The views of a scene show one set of named points, each view turned or mirrored, shifted and resized as a whole, with a little noise and some points left out.

Scene 1
View 1
Z388: [ 0  8 10 -2  0  2 -3  5 -8 -9  1 -1  0 11  1 -6  4 -2  7  1  2  3  0 -4]
Z175: [  1   6   5   5   2  -5 -12  -1  -2   2   1   7  -4   6   1   2   0   5
   3  -3   0  -3   3  -9]
Z195: [  2   9   8   5   4  -4  -3  -2  -3 -10   5   8   1   6   1  -2   0   4
   3  -7   6   3   2  -6]
Z370: [ -3  17   5  -7   8  -2  -4   0   3  -7   2  10   5  11  -1  -3  -6 -10
  -7  -8   0   5   3  -9]
Z371: [-1 11  7  0  5 -4 -8  1 -2 -2  1 10 -1  8  0 -2 -2 -1  0 -7  4  0  2 -9]
Z222: [ -1  10  -1   0   5  -3 -12  -3   5   1   3   7   1   7   1   4  -6  -2
  -5  -3  -5   0   5 -11]
Z245: [-2 10  7 -5  2  3 -5  4 -4 -7  1 -1  1 12  0 -5  1 -6  3  1 -1  4  1 -5]
Z542: [ -2  11   9   1   6  -8  -9   0  -3   1   1  17  -3   7  -1   0  -2   2
  -1 -10   7  -2   2 -11]
Z180: [ -1   9   3  -4   3   2 -11   1   0   0   0   0  -1  10   1   0  -1  -5
   0   2  -6   0   3  -7]
Z899: [  5   8   2   7   3   1   2  -4   3 -20  11   0   7   6   3  -1  -3   2
   1  -3  -1   9   4  -4]
Z547: [  1   8   7   0   1   4  -1   3  -4 -14   4  -4   2  11   1  -6   2  -2
   6   2  -1   6   1  -2]
Z598: [  1  12   0  -2   5   3  -2  -2   5 -13   7  -1   7   9   1  -1  -5  -6
  -3  -1  -6   8   4  -5]
Z676: [ -3  16  10  -2   9 -10  -7  -1  -2  -1   1  23   1   7  -2  -2  -6  -2
  -6 -16  10   1   2 -12]
Z21: [ -5  16  13 -10   5  -3  -5   6  -8  -3  -3  12   0  13  -3  -8   0  -9
  -1  -7   7   2  -1  -8]
Z94: [  3   6  -1   5   2   3  -5  -3   4 -12   7  -5   4   7   3   1  -2   1
   2   2  -8   5   4  -5]
Z283: [  0  11   1  -6   3   8   0   1   3 -16   5  -9   8  13   1  -4  -3 -11
  -1   4  -9   9   3  -3]
Z221: [ 2  9 -1  4  6 -1 -5 -5  7 -9  7  3  5  6  1  3 -5 -1 -4 -4 -5  5  5 -7]
Z962: [ -6  20  10 -11   8  -5  -4   3  -3  -5  -1  17   4  12  -3  -6  -5 -11
  -7 -13   7   4   1 -10]
View 2
Z180: [ 4  6  1 -7  7  7  4 -1  4 -3  5  0  0 18  0  2 -2  8  1  9  7 -3 -3  0]
Z388: [  7   3  -9  -5  -1   0   1 -13  -9   2   5   1   5  14  -1   2   1  19
   4   0  -3   3  -8  -9]
Z598: [  1   0  -6   8   9   8   6   8 -12  -2   4   6  -7   9   5  -9   8  11
   3  10   6   4  -4  -1]
Z195: [  6  -6   2   0   5   0   0  -5  -9   8   5 -12   4   9  -4  -7   8   9
  -4   2  -4  11  -2 -15]
Z245: [  5   7  -6  -2   3   3   6  -6  -4   0   4   4   3  17   1   1  -2  16
   4   4   1   1 -10  -4]
Z175: [  6  -1  10 -12   4   4  -2  -5   6   3   7 -16   7  15  -5   1   2   3
  -7   7   3   2   3 -10]
Z221: [  1  -5   2   4  11   8   3   9  -8   1   6  -4  -6   8   3 -10  11   4
  -2  12   7   6   1  -4]
Z283: [  0   5 -15   8   6   8   7   4 -15  -6   3  17  -9  10   9  -4   6  18
   9   9   6   0  -9   3]
Z962: [  7   7  11  12  22  -5  21   1   5  14   2  -6   9  23  -9 -16 -12  11
  -2   4  -7  15 -24  -6]
Z222: [ 3  1  9 -2 14  9  6  8  6  1  6 -8 -1 15 -1 -6  3  0 -4 14  9  3  0 -1]
Z371: [  7   0   7  -3  10   1   6  -3   2   8   5 -11   6  16  -6  -5  -1   7
  -4   5  -1   8  -6  -9]
Z94: [  1  -3  -7  -2   2  10  -3   3 -12  -5   6   1  -7   5   7  -2  13   8
   1  11   9   0   5  -3]
Z676: [  8  -2  18   6  21  -4  14   1   5  17   5 -20  10  18 -12 -17  -5   3
  -8   4  -6  18 -12 -13]
Z370: [  4   4   5  11  18   3  15   7  -2   6   4   0   0  16  -2 -13  -3   9
   0   9   1  10 -14  -3]
Z21: [ 10  10   3   2  12  -5  15  -9   5  10   3  -2  11  25  -8  -4 -13  18
   1   0  -8   7 -22  -7]
Z547: [  5   2 -13  -2  -2   2   0  -8 -14  -1   4   4   0  10   3   0   6  19
   5   2   0   1  -6  -8]
Z542: [  8  -2  14  -4  12  -1   7  -4   5  12   6 -19  10  17 -10  -7  -3   4
  -8   5  -3  11  -6 -12]
Z899: [  1  -9  -9   7   3   4  -2   3 -21   2   5  -2  -6   1   5 -10  17  11
   0   5   2  10   1 -10]
View 3
Z547: [ -1   0   4  -4  -2   8   4  -3  -2   0  -4  -6 -10   0  -5   8   4   8
   6  -2   4   3   3   4]
Z94: [-3  1 -2  1 -3 11 -2 -4  0  3 -5 -9 -3 -1  2  3  4  5  3  1  6 -1 14  2]
Z222: [ 0 -3 -4  6 -9  7 -1  4  3  2 -3 -2  4 -1  3 -2  3 -2 -5  0 -2  8 13 -5]
Z180: [ 3 -4  0  4 -9  8 -1  4  2 -1 -3 -1 -3 -1 -4  2  6  3  1 -2 -1  9  9 -2]
Z221: [-4  1 -5  2 -5  8  1 -3  1  4 -5 -6  2  0  7  0  1  1 -4  1  2  3 11 -2]
Z21: [ 0 -1  4 -3 -7 -3 10  6  1 -4 -1  4 -6  1 -6  4 -1 -1 -6 -4 -8 15 -7 -5]
Z245: [ 1 -3  3 -1 -5  5  4  2  0 -2 -3 -2 -9 -1 -6  5  4  5  2 -3  1  8  2  0]
Z962: [ -1  -1   0   0  -9  -4  14   5   3  -3  -3   3  -3   0   0  -1  -5  -2
 -16  -3  -9  17  -9 -11]
Z542: [ -3   1   0  -2  -6  -5   2   7   2  -1   1   6   7   3   1   0   0  -8
  -4  -1 -10  10   2  -5]
Z175: [-1 -1  0  1 -5  1 -4  7  1  0  1  4  7  2 -1  2  5 -6  4  0 -6  7 11  0]
Z598: [-2  0 -3  1 -5 11  4 -5  1  3 -7 -9 -6 -2  4  2  1  7 -5 -1  5  3  7 -2]
Z283: [  0  -2   0   1  -5  14   7  -6   0   1  -8 -12 -14  -3  -2   4   3  12
  -2  -2   9   4   4   0]
Z370: [ -1  -1  -2   2  -8   4   9   0   3   0  -5  -3  -4   0   2  -1  -2   2
 -12  -3  -2  11  -1  -8]
Z899: [ -8   6  -2  -5   2   7   3  -8  -2   5  -7 -10  -2   1   7   4  -1   3
   0   1   5  -3   7   2]
Z371: [-2  0  1 -1 -5  0  3  5  1 -1 -1  2  2  2  0  2  1 -3 -2 -1 -6  9  3 -3]
Z195: [-6  4  0 -6  0 -1  3  0 -1  2 -2 -1  3  3  3  3 -1 -3  0  1 -3  3  3  0]
View 4
Z899: [ 6 -7  0 -7  2  4  0 -6  3 -2 -2 -2  2  4  6  3 -5 -1  0 -2 -4  6  6  3]
Z676: [ -3   3  -2  -8  10   2  12  10  -1  13   2   5  -4  -7  -5   0  17  -7
  10   0   5 -10  -3   3]
Z245: [ 0  9 -5 -2 -3  6  2 -1  3 -5  8  5  7 -6  7 -4 -2 -2  9 -4  0  0  4 -3]
Z542: [-3  6 -3 -7  3  2 10  6  1 12  3  7 -4 -5 -1 -5  9 -4  4  3  7 -9  0  3]
Z175: [-1  7 -3 -6 -4  1  7 -3  0  7  2 10 -4 -5  4 -9  0 -1 -3  5  6 -9  4  3]
Z94: [  6  -2  -3  -6  -1   7   0 -13  -1  -9  -2   2   2  -3   9  -2  -7  -3
  -5   1  -2   1   6   3]
Z222: [  3   4  -4  -8   2   6   6  -7  -5  -3  -1   6  -1 -12   4  -5   5  -9
  -1   3   3 -12   0   4]
Z370: [  1   3  -4  -6   8   8   5   1  -2  -4   3   2   4 -10   1   3  10 -10
  12  -4   0  -5  -1   0]
Z547: [ 2  4 -2 -2 -3  5 -1 -3  5 -5  6  3  7  1  8 -2 -7  0  5 -4 -2  5  8 -2]
Z21: [-5 11 -4 -2  3  4  7 10  4  4 10  6  5 -7  0 -2  9 -4 17 -5  3 -3  0 -3]
Z180: [  0  10  -6  -3  -4   6   4  -5  -1  -6   5   8   3 -11   8  -7  -1  -5
   3   0   3  -7   3   0]
Z388: [-2  7 -3 -1 -5  3  1  1  6  0  8  5  6  1  7 -4 -5  2  7 -4  0  4  7 -2]
Z195: [ 1 -2 -1 -6  2  2  5  2  3  7  1  3 -2  2  2 -1  1  0  2  0  1  0  4  3]
Z283: [  6   2  -4  -2   1  10  -3  -9   0 -18   4  -1  11  -7  10   3  -5  -6
   8  -7  -6   5   4  -3]
Z371: [-1  5 -3 -6  1  3  7  2  1  5  3  6 -1 -5  1 -4  5 -3  4  1  4 -6  2  2]
Z962: [ -4   7  -4  -5  10   6  10  11   0   5   7   3   3 -11  -4   2  18 -10
  19  -5   3  -7  -4  -1]
View 5
Z21: [  8 -12   0 -11   1 -20   3  -5  17   9  -1   4 -13  23 -20   1  19  14
 -10  13  13  20 -16  14]
Z283: [-12  17   5 -11  -1  -7  17   9  15   8   4  -5 -10  10  21   6  19 -10
  -6 -12  33  -9   1   6]
Z547: [-13  -1   1  -6   1 -10   4   5  15   3  -5   3 -11  13   3   6  12 -12
  -5   0  21  -3   9  -8]
Z221: [  2  11  -1 -13   0 -10  -5   7  -4  -3   0  -4   3   4   8   1  -8   7
  -5 -13  15 -10   1  10]
Z962: [ 17  -6  -2 -17   1 -19   6  -6  14   8   6  -1 -10  19 -19  -2   8  25
 -14  11  13  21 -27  33]
Z598: [ -5  15   1 -13   0  -7   7   8   6   2   4  -4  -3   6  14   4   3  -1
  -6 -12  24  -9  -1  11]
Z370: [  9   5   1 -16   0 -13   6   1   8   6   7  -4  -5  13  -2   1   6  16
 -11  -2  18   6 -16  25]
Z371: [  8  -7  -1 -11   3 -18  -9  -1   1   2  -6   3  -2  14 -13  -1   4  13
  -4   3   7   6  -5   9]
Z195: [  0  -7  -8  -9   5 -12 -10   4   4  -5  -5   5  -2   7 -12   3 -12   4
  -9   5  10   2   3   2]
Z175: [  7  -9   2  -8   4 -19 -21  -3  -9  -1 -14   4   4  15 -11  -3   6  12
   3  -5  -1  -2   5  -3]
Z388: [-10  -8   1  -5   2 -14   0   2  16   5  -8   6 -11  18  -6   5  17  -8
  -5   6  16   4   6  -9]
Z180: [  3   3   9 -10   0 -17  -6  -1  -1   6  -8  -1  -3  18   3  -2  24   7
   3 -12  11  -4  -1   2]
Z899: [-12   8  -7 -10   1  -3   1  13   7  -6   1   0  -2  -3   9   7 -18  -9
 -11  -5  23 -11   9   1]
Z676: [ 21 -11  -7 -16   3 -19 -10  -4   1   0   1   2  -1  12 -26  -2 -11  29
 -13  10   3  17 -20  28]
Z245: [ -5   0   5  -8   1 -15   4   1  13   7  -5   2 -10  19   0   3  23  -1
  -3  -2  18   2   0   0]
Z542: [ 15 -13  -3 -12   4 -19 -17  -4  -3  -1  -7   5   0  15 -23  -3  -3  22
  -5   6   0  11  -9  11]

Which points are out of place in each view (at most two, in the order of its rows)? Write - if all are in place.
view 1: Z962
view 2: Z21
view 3: Z547
view 4: Z899
view 5: -
